The views of a scene show one set of named points, each view turned or mirrored, shifted and resized as a whole, with a little noise and some points left out.
(in the rows, 128 means zero)

Scene 1
View 1
boso: [131 107 138 127 146 165 102  98  93 126  88 147 178 124  96 152 143 176
 143 129 138 139 125 139]
dogoz: [111 145 152 153 152 101 122 101 113 132 129 120 131 111 119 135  98 144
 156  94 110 155 106 135]
pem: [122 100 133 124 140 175 118 106 107 116  99 124 167 100 108 142 151 173
 138 130 119 125 135 137]
tobom: [110 125 132 136 129 140 133 114 102 128 111 113 140 102 119 130 137 140
 131 111 110 131 117 128]
Vuge: [118 126 130 139 126 140 130 111  87 135  99 122 145 113 111 130 145 132
 123 116 120 131 113 120]
mun: [124 102 140 147 146 143 125  97  93 119 107 106 157 112 107 125 150 140
 124 140 117 127 124 115]
zilu: [107 138 120 148 115 141 138 113  89 133 105 109 138 118 112 129 143 125
 114 132 116 148 106 131]
makuz: [105 154 126 149 119 123 135 113  98 137 115 116 132 117 116 134 119 130
 129 113 116 159 100 139]
gadi: [110 160 141 139 137 116 113 109 110 141 114 147 138 120 113 152  92 161
 160  86 124 169  99 154]
fud: [104 133 123 139 116 139 147 121  99 131 113 100 128  95 123 123 145 120
 117 111 103 129 115 123]
fot: [115 119 136 144 137 143 130 104 102 121 112 108 148 108 114 129 139 142
 130 128 112 136 119 127]
mado: [102 134 130 146 131 144 138 109 122 117 125  97 136  99 121 131 125 148
 134 132 102 153 117 146]
Defad: [117 107 147 129 150 148 120 106 119 117 116 117 153  92 117 137 130 166
 154 107 107 125 132 132]
Fiz: [131 106 140 145 147 151 112  92  88 122  97 126 171 130  96 138 146 156
 130 146 133 140 120 128]
govu: [106 126 136 147 135 129 138 109 111 121 124  97 132  97 123 125 131 134
 131 117 100 136 117 128]
Bar: [114 133 156 161 158 101 123  92 111 123 131 105 135 115 115 127 106 137
 148 115 108 153 106 128]
fatel: [125 112 164 154 168 104 115  90 100 127 122 114 146 114 110 125 119 140
 149 106 114 133 116 111]
mezo: [122 121 142 143 143 137 117 100  94 127 103 125 156 121 105 136 133 148
 136 126 126 142 115 130]
View 2
pem: [142 135 164 144 146 114 125 103 149 136 102  95 110 138 115  87 149  88
 144 172 160 151 143 110]
mun: [111 138 155 151 145 119 111 137 120 108 126  96 117 128 135 101 130  94
 150 142 155 140 133 100]
makuz: [143 134 100 173 138 115 138 170 107 146 119 125  89 139 148 113  99 132
 172 148 148 124 134 130]
gadi: [193 103  75 156 147 111 143 153 124 162  91 109 105 161 116 122  81 136
 170 160 129 122 144 131]
govu: [108 146 120 145 127 113 126 153  94 147 117 120  99 127 118 107 116 112
 157 135 154 135 137 120]
boso: [174 111 159 158 163 116 123 109 167 114 101  81 118 151 133  98 132  92
 149 181 148 141 139 103]
Vuge: [127 141 133 164 149 111 130 154 124 116 124 107  88 125 141 115 127 116
 157 160 150 139 146 114]
fatel: [126 113 110 130 145 113 105 156 103 113 112  85 131 139 103 130  94 106
 148 125 130 129 142  97]
mado: [120 147 127 156 121 121 132 143  98 169 114 130 107 139 136  84 114 111
 167 135 164 132 122 129]
Fiz: [145 120 159 161 157 123 113 127 146 103 117  86 128 145 147  95 124  93
 156 156 152 135 129  97]
zilu: [122 149 131 178 141 118 134 163 115 127 131 123  86 128 164 102 120 121
 170 153 159 130 133 124]
dogoz: [149 113  82 140 136 112 124 164  97 151 102 109 117 147 106 128  79 126
 160 130 130 123 138 118]
mezo: [146 122 133 157 152 118 121 140 132 117 114  95 115 142 135 107 114 106
 156 153 145 132 136 107]
fot: [122 140 136 153 138 115 123 142 113 132 119 109 106 132 129 101 124 104
 156 144 155 137 135 113]
tobom: [123 143 127 151 138 109 132 147 114 138 115 113  91 125 121 109 126 114
 153 153 152 140 145 119]
View 3
fatel: [ 62 133 101  91  93  92 122  86  86 102  90 145 111 106  97  83 160 129
 159 122 117 118 181  85]
mezo: [ 76 146 113 116 123 104 139 127  83 140 129 157 129 109 142 109 145 152
 151 113 120 107 157 118]
govu: [107  87 136  91 132  77 112 116  88 112 153 152 121 125  96 119 145 146
 173 112 150 132 186 101]
fud: [130  93 151  98 150  45 116 139 101 122 166 144 133 128 114 121 142 126
 173 118 175 147 166 105]
fot: [ 92 108 128 107 132  86 119 136  87 123 145 150 136 112 125 119 142 154
 167 112 129 120 168 112]
Vuge: [105 134 130 114 138  68 133 143  98 136 143 147 136 116 142 108 144 128
 157 119 151 128 146 116]
dogoz: [ 86 132 107  80 111 109 146  60  81 129 131 170  72 133  69 100 165 129
 150 114 145 124 197  99]
Bar: [ 84 115 117  88  98 103 121  63  81 116 120 171  73 111  87 111 154 133
 159 119 121 118 195  86]
makuz: [126 130 141 103 141  85 146  97  92 153 168 181  77 131 119 128 146 124
 149 120 161 129 170 113]
boso: [ 48 169  93 132 134 142 157 159  74 158 133 153 161 111 162 107 142 187
 143 101  99  86 146 151]
zilu: [131 115 153 118 145  66 125 138  99 149 166 167 112 111 154 140 131 134
 160 123 147 129 151 112]
Defad: [ 61 108  99  89 136 111 132 143  77 106 145 125 171 139  78  92 155 177
 169  95 143 117 191 128]
Fiz: [ 63 147 110 132 119 114 130 152  81 143 119 152 147  89 173 117 135 169
 153 116  94  93 144 123]
mado: [116  75 146 101 143 102 115 118  78 133 181 172 109 125 103 149 133 173
 172 107 136 121 191 114]
View 4
fud: [188 194 144 118 122 208 143 129 113 207 131 175 168  87 117 140  76 100
 145 181 110 135 181 175]
mun: [155 173  93  87 143 158 135 167 129 175 142 178 131 101  83 124 135 109
 163 126 104 107 140 158]
fatel: [103 160 146  93  93 140 148 137 138 170 125 172  82 137 119 121 123 135
 175 134 145  60 180 129]
dogoz: [111 195 190 115  62 143 143  90 110 166 144 143  93 148 142 109  82 121
 187 163 138  86 199 119]
Vuge: [137 185 121 110 124 168 145 150 114 208 145 180 143  92 102 121  85 112
 170 175  90 115 145 180]
boso: [ 78 189  79  79 117  96 133 180  98 197 191 141 132 113  49  56 115 119
 171 149  73 122  82 146]
mado: [203 225 149 106 109 173 127  98 101 146 160 129 148 114 113 120 102  81
 162 145 106 152 176 137]
mezo: [114 188 115  98 118 131 137 145 113 180 162 161 117 113  94  99 106 114
 186 151  90 105 135 155]
Defad: [124 180 133  80  85 149 136 150 103 184 151 130 145 129  76  81 122 117
 109 143 147 117 148 108]
Bar: [135 190 172 108  84 145 139  96 126 146 136 155  83 141 139 125 108 115
 196 138 135  81 200 122]
govu: [178 197 152 106 106 187 137 118 115 172 135 156 142 113 116 128 102 102
 146 152 128 120 185 143]
pem: [129 188  87  72 120 138 129 179  97 192 171 134 166 109  46  68 128 105
 118 140 104 142 100 131]
gadi: [ 72 217 193 123  41 113 140  83  83 193 180 120 104 146 133  69  44 121
 202 201 101 112 163 131]
fot: [148 191 116  97 125 156 138 144 116 178 149 164 132 107  95 115 113 106
 169 145 100 118 148 158]
tobom: [151 190 139 106 109 177 140 136 108 199 144 159 152 105 103 114  88 108
 144 168 115 127 161 154]
Fiz: [118 185  79  84 141 115 135 170 117 171 169 164 114 107  67  95 130 108
 194 125  72 107 107 163]
zilu: [177 210 127 119 135 173 139 124 109 188 154 174 147  87 115 135  79  93
 196 171  69 137 159 190]

In a view up to two points have been moved. Name them for each view, in the order of its rows, or write none.
view 1: mado
view 2: none
view 3: boso, Defad
view 4: fot
